Each row is a point on a landscape with many valleys, with its height.
From any point a ball rolls to the lowest of the 2 points nearest to it. It stops when none of these is lower. Distance is the straight distance between rows; heights are no part of it.
(1109) (h 4.89): [ 72, 102, 100, 100, 117,  87,  98,  95, 112,  62,  98, 140, 104,  77, 121,
  77,  54, 139,  86,  60, 124,  60, 125,  90, 115, 122, 121,  82, 141, 122,
  91, 111, 103,  67, 104, 105,  97]
(105) (h 5.59): [112, 101, 105,  94, 126,  99,  90, 122, 120, 116, 156,  85, 118, 127, 134,
  86, 102,  86,  72, 121, 117,  85, 110,  76,  81, 101,  74, 108,  84,  80,
  84, 140,  78,  99,  97, 119, 133]
(318) (h 3.75): [156, 129, 119,  89, 111, 127, 126, 141,  76,  88, 114,  78, 118, 112,  99,
  57,  98, 102,  93,  99, 118, 112, 121, 105, 120,  97,  98, 114, 115,  95,
 103, 102, 119,  84,  80,  79, 105]
(633) (h 3.95): [117,  87, 118,  84, 115, 136, 120, 119, 123, 104, 109, 126, 129,  98,  88,
  87,  72, 116,  88,  70,  92, 135, 138, 135, 120,  89, 129,  79, 100, 118,
 116,  48, 142,  80, 101,  61,  91]
(1008) (h 4.41): [ 94, 121, 101,  81,  82, 107, 107,  99,  84, 125,  85,  51,  85,  96, 100,
  91, 128,  93,  90, 154, 105, 110,  74,  90, 112,  67,  92, 145,  68,  90,
  83, 122,  82, 118,  96,  95, 100]
(1015) (h 3.02): [ 77, 119,  81, 114, 117, 101, 103,  61, 118, 108,  83, 134, 124,  94,  75,
 148,  99,  78, 103,  80,  75, 109,  56,  94,  93, 103,  90,  75,  54, 103,
  85,  76, 116, 129, 114,  92, 105]
(51) (h 0.44): [110, 100, 108, 121,  78, 106, 109, 123,  73,  88,  92,  79, 115,  81,  67,
  70,  93,  82, 105,  62,  61,  90,  79,  87,  89, 138, 139,  85,  76,  82,
 108, 135, 108,  87, 111, 109,  84]
(129) (h 4.12): [ 49,  93,  95, 104,  74,  98,  96,  66, 125, 111,  71,  69, 120, 107,  86,
 105,  78, 131, 117, 133,  93, 138,  85,  75, 143,  75,  87,  94,  38,  97,
  88,  93, 107,  71, 102,  84, 121]
(911) (h 2.61): [ 85,  91, 105, 111, 112, 114, 100, 117,  93,  98, 126, 100, 131,  82, 121,
  70, 118,  69,  73,  96,  98,  76,  97, 135,  64, 120, 114, 127,  67,  74,
  93, 140,  51, 103, 118, 106, 114]
(721) (h 7.69): [ 91, 111,  91, 110, 102,  44,  84,  87,  91,  86, 104, 126, 122,  86, 143,
  89, 111,  98,  73, 120, 149,  52,  95, 103,  67, 137,  63, 103, 128, 112,
  70, 136, 109,  97,  89, 133, 117]
(1110) (h 4.75): [107, 115, 100, 106, 106,  84, 103,  95, 103,  69, 107, 125, 118,  83, 119,
  92,  78, 120,  98,  78, 126,  92, 127, 102,  98, 124,  82,  79, 121, 131,
  87, 105, 116,  76,  85, 105, 102]
(970) (h 4.95): [154,  82, 115,  87,  91,  95,  93,  94,  98,  86,  87, 106,  61, 129,  82,
 112,  92, 108, 100,  91,  79, 112,  82,  87, 101, 118, 122,  69, 155,  90,
 118,  78, 140, 128, 101, 104,  62]
(638) (h 4.42): [100, 135,  73,  97, 101, 133, 106,  90, 107,  93,  73,  99,  77,  96,  71,
 129, 105,  84, 133,  97,  84, 109,  54,  79, 122,  98,  93, 110,  78,  84,
  99, 103,  79, 126, 100, 105, 112]
(93) (h 7.82): [100, 116,  82, 113, 105,  53,  85,  89,  95,  77, 102, 105, 116,  97, 120,
  97, 107,  84,  89, 111, 117,  58,  60,  68,  73, 149,  78,  92,  97,  84,
  60, 146, 106, 114,  90, 135, 118]
(809) (h 4.39): [143, 109, 109,  75,  78, 112, 118,  96, 105,  82,  75,  94, 109, 115,  79,
 102, 103, 123, 111, 114,  78, 153,  88, 127, 132, 113, 122,  85, 105,  94,
 122,  48, 137,  94,  80,  81,  80]
(989) (h 3.34): [134, 125, 102, 101,  94, 110, 101, 118,  81, 132, 105,  95, 119,  95,  95,
 125, 145,  72, 113, 119,  87, 142,  93, 143,  75,  86,  73, 115,  67, 103,
 135,  86,  86, 128,  89, 101, 100]
(52) (h 1.62): [ 38,  69,  81, 100,  99,  81,  70,  72, 119,  79, 114, 132,  85,  78, 144,
 117, 107, 116,  79, 123, 127,  59, 108, 144,  88, 116, 105, 140, 129,  83,
  91, 100,  48,  85, 103, 127, 105]
(972) (h 2.56): [115,  77, 112,  96,  77,  97, 119,  96,  61, 112,  69,  87,  80,  72,  73,
 100, 115, 100, 110,  87,  98, 115, 143, 134,  99,  65, 119, 105, 107, 158,
 132,  49, 135,  88, 108,  68,  61]
(707) (h 2.47): [106,  76, 109, 114,  73,  83,  76,  95, 117,  77, 112, 146,  97,  89, 120,
 106,  92, 132, 120,  88,  99, 107, 131, 157,  91, 147,  96,  70, 149,  89,
 130,  86,  69,  80,  91, 125,  98]
(518) (h 1.38): [103,  89, 114, 110,  68, 117, 106,  97,  94,  91,  85,  95, 121,  82,  74,
  91,  89, 107, 116,  75,  54, 120,  70, 114, 106, 134, 143,  85,  68,  79,
 119, 105, 111,  90, 110,  91,  82]
(520) (h 1.32): [102, 104, 113, 111,  74,  99, 113, 119,  54,  74,  83,  68, 106,  69,  76,
  53,  96,  95,  98,  65,  92,  71, 104,  86, 108, 116, 136, 111,  98,  96,
 103, 143,  96,  72, 108,  98,  78]
(289) (h 6.07): [ 83,  64, 111,  88, 128, 122,  94, 107, 138, 114, 121, 117,  91, 134,  97,
  94,  51,  93,  81,  75,  76,  81,  92,  48,  96,  81, 135,  93, 108,  80,
  91, 102, 101, 107, 125,  90,  96]
(827) (h 1.36): [ 76,  72, 111, 120, 102, 106, 100, 116,  75, 126, 115,  73, 113,  82, 101,
  89, 120,  58,  87,  87,  86,  79, 104, 114,  56,  80, 124, 126,  51,  78,
 109, 138,  62, 105, 139,  89,  92]
(163) (h 4.21): [149, 147, 108,  74, 120, 133, 118, 137, 104,  93, 121,  74, 109, 129, 109,
  54,  96, 116,  88, 130, 127, 111, 108,  76, 132,  95,  73, 120, 107,  80,
  78, 115, 104,  90,  59,  93, 134]
(663) (h 3.38): [ 72, 104,  89, 110, 125, 145, 110,  82, 110, 116,  85, 135, 113,  82,  78,
 132, 106,  80, 111,  69,  68, 123,  87, 133,  96,  93,  98,  90,  52,  93,
 107,  66,  87, 128, 111,  72, 112]
(1119) (h 4.91): [ 70,  94, 105,  93,  72,  74,  95,  72,  87, 111,  84,  64,  74,  87,  95,
 104, 108, 111, 108, 115, 116,  93, 101,  65, 109,  62,  81, 118,  98, 127,
  87, 111, 107,  99, 108, 101,  95]
(169) (h 2.60): [ 35,  85,  89, 121, 119,  91,  83,  61, 132, 128,  99, 108, 121, 103,  91,
 132,  86,  83,  95,  85,  69, 101,  68,  77,  81,  80, 100,  81,  45,  92,
  92,  97,  92, 118, 124,  90, 112]
(710) (h 8.13): [115, 130,  90, 124, 114,  83, 116, 115,  99,  97,  98,  86, 128, 110,  83,
  94,  85,  74,  89,  87,  95,  84,  79,  38,  99, 102,  85,  82,  73, 104,
  59, 131, 126,  90,  98,  96, 100]
(108) (h 2.32): [ 84,  86, 104,  97,  80,  95,  94,  78, 125,  91, 104, 126, 128,  93, 120,
  96, 108, 130, 101, 116,  91, 123,  93, 147, 104, 132, 108,  88,  87,  92,
 111,  85,  94, 104,  94, 105, 112]
(1092) (h 7.34): [109, 105,  83,  79, 104,  75, 107,  71,  88, 127,  89, 110,  81, 113, 102,
 146, 134,  91,  93, 130, 119, 114, 104, 108,  85,  69,  72,  98, 121, 154,
  85,  63, 133, 138,  98,  98,  92]
(484) (h 2.12): [ 64,  63, 103, 117, 107, 100,  75,  93, 125,  98, 131, 157, 108,  78, 132,
 111,  84, 115,  99,  67, 106,  92, 150, 160,  76, 122, 108,  74, 130, 114,
 122,  75,  73,  80, 113, 104, 103]
(912) (h 3.17): [ 98, 107, 105, 109,  70,  95, 100,  95,  66, 118,  84,  70, 127,  75,  89,
  83, 143,  79,  88, 126,  75, 117,  56, 120,  70, 103, 105, 121,  36,  85,
 104, 127,  86, 122, 113, 106,  88]
(1142) (h 4.79): [ 99, 133,  71,  87, 107, 134,  94, 111, 118, 112, 103,  81,  62, 115,  92,
 118, 125,  83, 120, 124, 107, 102,  62,  67, 117,  96,  90, 125,  98,  66,
  94, 130,  57, 137,  98, 123, 127]
(137) (h 4.18): [139, 105, 105,  67, 109, 126, 129, 109, 106,  86,  85, 121, 110, 109,  89,
  96,  98, 119, 103,  92, 100, 134, 121, 139, 129,  96, 119,  95, 131, 126,
 114,  34, 134,  98,  74,  72,  91]
(691) (h 1.44): [139, 129,  95,  87, 101,  79, 123,  90,  77,  86,  86, 117, 131, 101,  96,
  97, 144,  82,  69, 130, 100, 108,  60, 137,  79, 126,  97, 102, 105, 102,
  79,  86, 135, 143,  77,  92,  95]
(933) (h 1.69): [ 24,  40, 102, 105,  89,  73,  69,  48, 151, 112, 122, 127, 121, 106, 121,
 131,  81, 125, 100, 112,  90, 104,  93, 116,  95, 105, 119,  79,  85, 100,
  97,  77,  99, 105, 124, 105, 114]
(191) (h 3.08): [127,  76, 123,  80,  92, 127, 101, 111,  99,  70,  93, 122,  74, 109, 103,
  77,  81, 124,  92,  86,  97,  91, 113, 123, 120, 122, 138,  92, 167,  80,
 128,  96,  82,  92,  92, 102,  80]
(805) (h 2.55): [ 68,  71, 113,  92, 119, 112, 101,  97, 114, 108, 123, 132, 102,  90, 124,
  88,  81, 108,  83,  69, 118,  81, 148, 118,  91,  85, 115,  97, 118, 118,
 114,  96,  84,  85, 123,  92, 103]
(885) (h 7.57): [ 93, 100,  89,  80, 106,  51,  79,  71, 112,  90,  99, 131,  74, 110, 138,
 114, 114, 116,  75, 145, 145,  69,  83,  93,  80, 123,  69, 107, 155, 109,
  71, 101, 113, 121,  79, 136, 112]
(454) (h 1.28): [ 29,  44,  95, 105,  91,  77,  64,  60, 130,  85, 117, 133,  95,  90, 137,
 120,  82, 124,  86, 111, 107,  71, 109, 132,  86, 113, 130, 110, 128,  98,
 102,  83,  78,  92, 122, 115, 101]
(834) (h 4.76): [121, 121,  92,  98, 147, 127,  94, 137, 103, 126, 133,  95, 106, 130, 112,
  91, 116,  57,  85, 102, 126,  67, 114,  77,  92,  87,  83, 111, 103,  91,
  73, 144,  79, 125, 105,  89, 130]
(53) (h 4.81): [131,  94, 113, 100, 122, 111,  93, 129, 122,  75, 145, 112, 134, 119, 138,
  58,  70, 111,  69,  98, 107,  84, 108, 101,  96, 156, 113,  84, 112,  63,
  96, 134,  91,  67,  88, 122, 119]
(936) (h 4.28): [ 48,  93, 105,  98,  81, 132,  98,  89, 114, 115,  77,  57, 117,  94,  89,
  89,  91, 130, 126, 130,  89, 146, 107, 112, 156,  73, 104, 112,  42,  98,
  99, 101,  70,  77,  92,  84, 132]
(1139) (h 7.46): [111,  96,  97,  73,  98,  62,  96,  66,  96, 106,  94, 138,  92, 108, 122,
 116, 123, 110,  68, 130, 134,  86,  93, 110,  80,  99,  80,  95, 145, 139,
  73,  82, 137, 130,  95, 110, 100]
(384) (h 3.32): [169, 121, 126,  79,  94, 107, 132, 135,  50,  87,  92,  74, 107, 102,  90,
  62, 116, 107,  88, 111, 110, 119, 140, 134, 122,  90, 118, 116, 131, 114,
 123,  62, 142,  87,  81,  72,  77]
(944) (h 4.19): [ 76,  95, 122, 101,  79, 149,  99, 117,  93, 111,  82,  60, 107,  78,  91,
  83, 107, 117, 141, 111,  83, 150, 121, 145, 134,  78, 101, 121,  55,  96,
 131,  90,  64,  72,  95,  80, 116]
(1049) (h 3.54): [130,  81, 125,  83, 111, 145, 108, 125, 117,  95, 116, 115,  96, 118,  99,
  77,  59, 118,  96,  70,  92, 112, 130, 107, 123, 100, 124,  88, 134,  93,
 127,  86, 105,  84, 109,  81,  91]
(937) (h 2.29): [125, 110, 103,  98,  98,  86, 102,  95,  69, 114, 102,  94, 121, 101, 101,
  98, 149,  80,  63, 134, 100, 100,  62, 126,  70, 110, 106, 114,  78,  92,
  92, 113, 108, 143, 105,  92,  86]
(920) (h 4.58): [130, 156,  87,  83, 129, 146, 117, 127, 111, 101,  93,  74,  81, 130,  91,
  91,  94,  91, 116, 132, 115, 114,  90,  60, 149,  79,  71, 129,  93,  84,
  76, 108, 101, 108,  64,  94, 131]
(1126) (h 2.75): [131,  93, 111, 101,  71, 107,  98, 106,  91,  62,  85, 132,  96,  90, 102,
  85,  94, 137, 111,  74,  97, 104, 113, 156, 114, 149, 117,  80, 158,  79,
 132,  92,  83,  80,  78, 114,  83]
(383) (h 3.96): [ 88,  82, 112, 100, 101, 141, 104, 103,  99, 132,  90, 100, 102,  84,  88,
 115, 104, 102, 134,  93,  83, 150, 135, 141, 113,  62,  96, 100,  68, 124,
 134,  57,  88,  92, 102,  73, 105]
(507) (h 5.78): [ 78,  58, 117, 100, 105,  94,  90,  95, 119, 129, 110, 112,  80, 116,  81,
 116,  68,  94, 106,  68,  72,  92,  95,  58,  83,  64, 130,  81, 115, 108,
 103,  85, 119, 116, 125,  82,  76]
(56) (h 3.66): [ 71,  65,  90, 106, 120,  96,  86, 118, 108,  77, 136,  99, 113, 114, 124,
  77,  90,  66,  68,  96,  92,  48,  79, 101,  67, 129, 144, 128,  75,  52,
  87, 143,  61,  89, 118, 122, 109]
(625) (h 6.57): [ 82,  95, 119, 121, 120, 112, 102, 113, 125, 154,  91,  77, 111, 140,  92,
 102,  49,  91,  90, 112,  70, 118,  96,  36, 109,  22, 101,  90,  39,  85,
  92,  93, 121,  73, 107,  81, 109]
(896) (h 8.55): [131, 118,  87, 104, 116,  74,  96, 139,  67,  85, 117,  86,  61, 121,  96,
  86, 102,  97, 117,  80, 139,  55, 139,  30, 105,  83,  74,  91, 157, 126,
  88, 138, 104,  99,  95, 104, 101]
(581) (h 3.60): [ 88,  85,  82, 111,  96,  68,  68,  91, 101,  67,  95, 145,  82,  85, 130,
 113, 108,  94, 101, 111, 107,  63,  72, 134,  66, 157,  97, 100, 147,  76,
 106, 104,  73, 116,  93, 147, 105]
(43) (h 4.98): [135, 149,  91,  95, 112, 101, 126,  97, 113,  76,  82,  92, 117, 114,  85,
 100,  82, 106, 109, 112,  99, 122,  91,  71, 134, 100,  77,  91,  87, 106,
  76,  75, 140,  87,  79,  86, 106]
(475) (h 4.64): [171,  92, 113,  77,  73,  93, 100,  89,  94,  83,  85, 101,  77, 124,  83,
 111, 120, 125, 104, 118,  78, 142,  90, 113, 105, 116, 110,  69, 130,  93,
 128,  50, 153, 117,  80, 101,  63]
(259) (h 0.68): [132, 111, 104,  95,  80,  66, 104,  82,  77,  67,  64, 112, 106,  89,  97,
  93, 127, 110,  79, 125, 100, 109,  56, 130,  84, 156, 110,  87, 123,  97,
  89,  96, 134, 121,  78, 122,  78]
(729) (h 4.82): [136, 145,  90,  83, 131, 130, 122, 108, 127, 106,  89,  99, 101, 131,  95,
 110,  93,  99, 109, 130, 113, 130,  96,  82, 138,  80,  69, 112, 104, 101,
  82,  63, 121, 112,  69,  78, 122]
(634) (h 5.16): [ 96,  75, 123,  99,  70,  73,  83,  96,  87, 110, 116,  81,  72, 105, 110,
  88, 101, 114,  96, 107, 113,  77, 117,  75,  83,  82, 102, 112, 130, 111,
 114, 119,  99,  91, 106, 115,  79]
(359) (h 5.39): [112, 116,  82,  94, 115, 109, 112,  78, 108,  68,  71, 145,  91,  96,  87,
 113,  93, 105, 109,  73, 103,  86,  71, 111, 110, 137, 103,  89, 135, 107,
  85,  84, 109, 126,  84,  91, 104]
(1017) (h 4.43): [157, 127,  99, 121,  86,  87, 114, 114,  97,  88, 109,  80, 124,  91,  99,
 110,  98, 106, 146,  94, 102, 151, 149, 115, 102, 114,  53,  78,  92, 121,
 130,  64, 132,  58,  75, 101,  97]
(543) (h 6.97): [112,  96, 116, 120, 121,  85, 102, 115,  83, 160,  97,  74,  88, 129,  94,
 121, 102,  57,  82, 115, 105,  84, 111,  57,  83,  27,  85, 103,  85, 127,
  89,  89, 141, 121, 117,  69,  88]
(173) (h 3.64): [ 77, 116, 101,  99, 100, 127, 100, 131,  88, 151,  85,  30,  72,  80, 102,
  96, 124,  84, 128, 127, 114, 122, 120, 110, 123,  58,  70, 143,  62, 104,
 113, 120,  51,  83,  91, 110, 123]
(1189) (h 3.72): [ 88, 123,  97, 104,  80, 129, 106, 104,  83,  98,  80,  85, 124,  77,  80,
  83, 131,  96, 113, 107,  70, 131,  57, 135, 102, 112, 111, 123,  45,  71,
 121, 112,  61, 115,  99,  99, 108]
(876) (h 7.97): [106, 106,  93, 113,  95,  65, 101, 103,  82,  87, 100,  84, 123, 104,  91,
  80,  96,  78,  83,  97,  95,  61,  57,  42,  80, 131, 106,  90,  82,  88,
  70, 156, 114, 105, 104, 121, 105]
(335) (h 3.74): [ 91, 108,  84, 120,  91,  82,  81,  84, 129, 115, 109,  89, 105, 111,  96,
 126,  79, 106, 132,  98,  83, 126,  95,  65, 103,  91,  66,  76,  62,  97,
 103, 106,  95,  93, 100, 111, 111]
(273) (h 5.27): [158,  84, 114,  91,  79,  81,  85, 108,  72,  80,  96,  80,  58, 130,  81,
  90, 101, 113, 102, 102,  92,  90,  89,  65,  94, 116, 115,  76, 150,  74,
 114, 119, 132, 109,  98, 123,  71]
(858) (h 4.07): [ 77, 140,  89,  91, 103, 123, 114, 111,  76, 148,  59,  43,  77,  81,  91,
 112, 142,  79, 109, 154, 109, 132,  76, 112, 120,  55,  82, 146,  52, 112,
  91, 108,  76, 118,  88,  99, 117]
(655) (h 4.10): [ 84, 108,  82,  96,  83, 130, 101,  88,  97,  89,  80, 112,  87,  84,  80,
 115, 130, 102, 124, 101,  66, 115,  46, 121, 111, 124, 117, 116,  83,  68,
 117, 103,  53, 132, 107, 107, 100]
(1105) (h 2.02): [ 18,  66,  78, 111,  96, 101,  84,  78, 116,  91, 113, 101,  64,  73, 116,
 123, 115, 111, 115,  87, 114,  77, 123, 134, 108, 110, 107, 137, 102,  83,
 106, 109,  30,  78, 113, 121, 112]
(725) (h 3.23): [ 86,  95,  83,  95,  98,  81,  81,  78, 102, 108, 104, 147,  89,  83, 130,
 136, 151,  95,  84, 130, 104,  92,  74, 163,  64, 136,  85, 106, 129,  92,
 105,  85,  65, 137,  92, 133, 106]
(505) (h 8.30): [128, 116,  96, 117, 127,  84, 109, 139, 100, 113, 128,  84, 109, 133,  94,
  83,  70,  86,  96,  87, 111,  87, 123,  20, 102,  76,  66,  79,  94, 112,
  76, 128, 111,  77,  91, 101, 113]
(62) (h 5.38): [108,  96, 111,  99, 126, 114,  95, 130, 138,  92, 159,  93, 136, 133, 139,
  60,  63, 109,  73, 104, 110,  95, 123,  72,  96, 116,  93,  94,  84,  68,
  85, 137,  74,  63,  91, 117, 135]
(32) (h 3.88): [102, 100, 100, 105, 137, 121, 100, 136, 100, 120, 141, 115, 101, 106, 124,
  93, 115,  67,  91,  77, 136,  73, 152, 116,  77,  85,  76, 106, 124, 110,
  91, 127,  68, 108, 109,  93, 121]
(783) (h 8.65): [116, 111,  78, 110, 125,  55,  94, 114,  90, 104, 119, 101,  68, 124, 101,
 126,  94,  87, 123,  84, 131,  59, 115,  24,  90,  78,  59,  86, 154, 128,
  77, 120, 113, 123,  92, 114, 102]
(400) (h 1.33): [131, 121, 101, 104,  85,  59, 110,  93,  75,  65,  75,  91, 111,  82,  90,
  90, 102, 116,  83,  91, 107,  89,  83,  85, 101, 152, 105,  77, 125, 112,
  82, 106, 162,  87,  80, 114,  74]
(1027) (h 5.56): [ 76,  78,  98,  91, 111, 103,  96,  67, 122,  92,  96, 139,  80, 101,  96,
 122,  73, 111, 100,  77,  99,  84,  85,  85, 107, 101, 117,  87, 131, 115,
  91,  79, 116, 121, 110,  93,  93]
(632) (h 5.40): [109,  66, 121,  94,  69,  50,  75,  93,  78,  90, 113,  71,  52, 124, 100,
  86, 102, 124,  96, 110, 102,  68, 100,  50,  83,  93, 105,  94, 165,  95,
 118, 115, 120, 103, 100, 127,  65]
(957) (h 6.75): [111, 101, 118, 122, 117, 104,  96, 118, 100, 161,  90,  72,  94, 137,  87,
 116,  77,  62,  98, 125,  78, 109,  95,  46,  93,  26,  87,  95,  53,  98,
 102,  90, 131,  99, 106,  81,  92]
(1068) (h 3.28): [ 94,  85, 102, 122,  97,  97,  86, 113, 112, 121, 123,  88, 120, 111,  97,
 100,  79,  86, 115,  79,  71, 106,  97,  71,  82,  93,  97,  81,  58,  82,
 112, 121,  89,  91, 120, 109, 103]
(190) (h 7.19): [117, 102,  98, 102, 104,  90, 107,  90,  83, 139,  86,  96,  91, 109,  88,
 126, 126,  66,  84, 119,  98, 102,  87,  94,  84,  62,  99,  98,  89, 125,
  87,  74, 136, 148, 119,  71,  81]
(1108) (h 2.97): [147,  95, 134,  92,  82, 103, 120, 133,  53, 111, 103,  79,  96,  85,  89,
  69, 104, 103,  89,  88, 100, 115, 153, 132, 103,  82, 126, 102, 121, 135,
 137,  72, 147,  68, 100,  73,  61]
(855) (h 8.45): [134, 127, 103,  94, 118,  80, 106, 122,  95,  82, 119,  85,  83, 127, 107,
  83,  82, 124,  91, 102, 147,  79, 136,  40, 117,  81,  59,  92, 133, 122,
  89, 128, 128,  77,  81, 102, 105]
(220) (h 3.70): [ 79,  95, 107, 100, 125, 129, 108, 101, 110, 131,  95, 115, 113,  85,  94,
 111,  98,  77, 100,  76, 100, 123, 128, 137,  92,  67,  92,  97,  67, 116,
 106,  75,  97, 105, 111,  65, 104]
(372) (h 2.44): [ 40,  86,  92,  96,  87, 117,  98,  95,  91, 108, 108,  76,  64,  71, 111,
  99, 128, 102, 104, 101, 115,  82, 116, 124, 105,  78, 107, 148,  94,  84,
 110, 123,  32,  90, 121, 104, 101]
(210) (h 3.14): [ 80,  66, 115,  96, 122, 106,  84, 122, 103, 122, 149, 112,  91,  99, 131,
  95,  98,  82,  88,  73, 128,  61, 165, 113,  69,  70, 100, 120, 122, 107,
 118, 114,  61,  87, 131,  89,  99]
(435) (h 2.11): [ 49,  59, 102, 109,  94, 109,  75,  72, 153, 117, 117, 122, 125, 115,  98,
 134,  77, 116, 113, 101,  58, 122,  80,  94, 102,  94, 119,  79,  57,  80,
 110,  81,  87, 109, 128,  98, 106]
(901) (h 4.86): [ 53, 103,  76,  95, 102, 106,  86,  81, 127, 116, 116,  87,  84, 106, 113,
 124, 113,  91,  94, 121, 102,  86,  70,  75, 100,  95,  89, 128,  80,  70,
  80, 129,  60, 120, 109, 117, 120]
(284) (h 2.30): [ 82,  90,  88,  85,  81,  97, 127,  68,  63,  94,  62, 109,  81,  64,  81,
 108, 125, 117,  97,  99, 109, 103, 129, 135, 111,  67, 120, 106, 118, 167,
 100,  59, 127, 103, 103,  74,  77]
(1162) (h 4.34): [ 57,  72,  79, 102, 114,  95,  79,  94, 121,  89, 134, 103,  83, 110, 120,
 115, 110,  73,  88, 108,  92,  58,  65,  98,  67, 118, 128, 134,  88,  52,
  94, 127,  55, 114, 118, 135, 107]
(872) (h 4.59): [121, 121,  92, 119, 103,  75, 105, 102, 109,  90, 112, 109, 127,  89, 116,
 107,  82, 123, 126,  79, 125, 133, 147, 109, 104, 114,  44,  69, 102, 139,
  94,  81, 123,  65,  85, 103, 108]
(626) (h 2.59): [ 76,  60, 119, 122,  84,  99,  83, 112,  98, 126, 120,  76, 118,  99,  87,
  96,  91,  74,  94,  78,  56,  97,  84,  85,  67,  88, 137,  87,  50,  72,
 122, 124,  93,  92, 141, 107,  83]
(870) (h 5.11): [131, 161,  70, 109, 121, 109, 134, 105, 101,  59,  68,  87,  97,  97,  72,
 106,  74,  94, 142,  79,  99, 114,  92,  64, 138, 108,  75, 101, 105, 101,
  78,  85, 115,  84,  85,  89, 106]
(1035) (h 3.83): [146, 116, 100, 108,  84, 115, 102, 114,  82,  99,  90, 106,  98,  94,  74,
 117, 127,  80, 129,  79,  77, 125,  90, 130,  88, 115, 102,  93,  89,  92,
 143,  89,  92, 120,  96, 101,  88]
(755) (h 3.98): [ 34,  99,  78, 131,  77,  71,  87,  63, 118, 108,  76,  68, 106,  95,  85,
 131,  84, 118, 138, 103,  84, 127,  77,  55, 125,  76,  71,  83,  50, 109,
  88, 107,  93,  88, 107, 104, 114]
(1010) (h 4.20): [167, 124, 106, 119,  86,  96, 103, 124,  87,  90, 109,  94, 110, 105,  85,
 110, 107,  89, 135,  82,  91, 137, 112, 114,  89, 127,  78,  77, 102,  98,
 135,  87, 127,  86,  83, 103,  87]
(838) (h 1.95): [ 76,  82, 105, 104,  61, 105, 103,  67,  98,  74,  76, 121, 134,  74,  81,
  92, 105, 134, 115,  94,  69, 127,  87, 159, 118, 132, 133,  75,  83, 101,
 113,  76, 102,  87, 100,  92,  92]
(1076) (h 5.01): [ 61, 104, 111,  85, 109,  97, 102,  93, 105,  79,  97, 147, 111,  62, 119,
  75,  74, 136,  61,  67, 130,  71, 152, 131, 115,  90, 126,  91, 123, 150,
  95,  92, 115,  69, 112,  82,  99]
(766) (h 3.87): [101,  81,  85, 105,  99,  81,  73, 104, 102,  64, 100, 129,  73,  98, 112,
  96,  84, 102, 108,  84, 105,  53,  94,  96,  81, 144, 107,  98, 159,  81,
 103, 118,  75,  97, 103, 138, 100]
(824) (h 2.08): [106, 119,  88,  92,  88,  71, 132,  75,  59,  72,  57,  99,  90,  70,  80,
 100, 118, 108,  90,  92, 122,  81, 116, 116, 116,  97, 110, 104, 123, 156,
  89,  70, 145,  92, 101,  81,  77]
(82) (h 4.70): [ 77, 108,  92,  79,  78,  91, 107,  65,  95, 112,  78,  83,  80,  97,  95,
 106, 122, 107,  88, 147, 104, 105,  64,  88, 115,  85,  96, 126,  90, 111,
  69, 102, 103, 120,  97,  99, 100]
(3) (h 5.25): [104, 135,  81, 108, 118, 124, 125, 102,  97,  69,  79, 120,  93,  83,  80,
 100,  78,  97, 128,  54, 102,  89,  92,  93, 129, 116,  88,  99, 116, 108,
  85,  99,  95,  99,  89,  79, 107]
(461) (h 4.30): [106,  90,  86,  99, 134, 109,  85, 123, 131,  62, 129, 132, 105, 117, 129,
  83,  62, 104,  93,  86, 107,  68, 106,  93,  92, 149, 117,  97, 133,  66,
  94, 125,  64,  81,  97, 129, 119]
(792) (h 6.36): [ 84,  82, 120,  86, 128, 141, 106, 105, 142, 133, 100, 103, 107, 134,  90,
  93,  49, 100,  82,  99,  86, 111,  90,  55, 118,  54, 116,  90,  71,  89,
  84,  88, 111,  94, 116,  70, 105]
(170) (h 3.09): [ 79,  92, 103, 102,  88, 124,  97, 125,  75, 131, 101,  46,  55,  81,  97,
  93, 120,  82, 130,  96, 111,  93, 128,  89, 103,  62,  90, 137,  90,  96,
 114, 135,  48,  92, 117, 103, 101]
(742) (h 2.79): [104, 102,  98,  89,  88, 104,  95,  92, 103, 114, 116, 130, 113,  89, 116,
 119, 145,  98,  98, 116,  97, 133,  96, 164,  77, 111,  88, 103, 100,  95,
 118,  85,  69, 127,  87, 111, 107]
(762) (h 1.74): [130, 130,  99,  91,  78,  68, 136,  81,  67,  64,  61,  66, 104,  85,  75,
  91, 109, 116,  83, 114, 102, 101,  87,  77, 122, 118, 107,  99, 113, 124,
  84,  78, 175,  84,  88,  93,  67]

Where does a ball stop that starts at each point below?
(3) => (259)
(783) => (259)
(1092) => (259)
(129) => (827)
(1108) => (259)
(632) => (454)
(273) => (484)
(105) => (484)
(383) => (454)
(173) => (454)

Call two points neighbours if one is among the 2 nearest of the other. Go from one point of each pair to the other, from neighbour to neighbour, staying as low as possible. Name the highest point that can't be avoided.
(51) / (259) => (632)
(827) / (259) => (901)
(827) / (454) => (936)
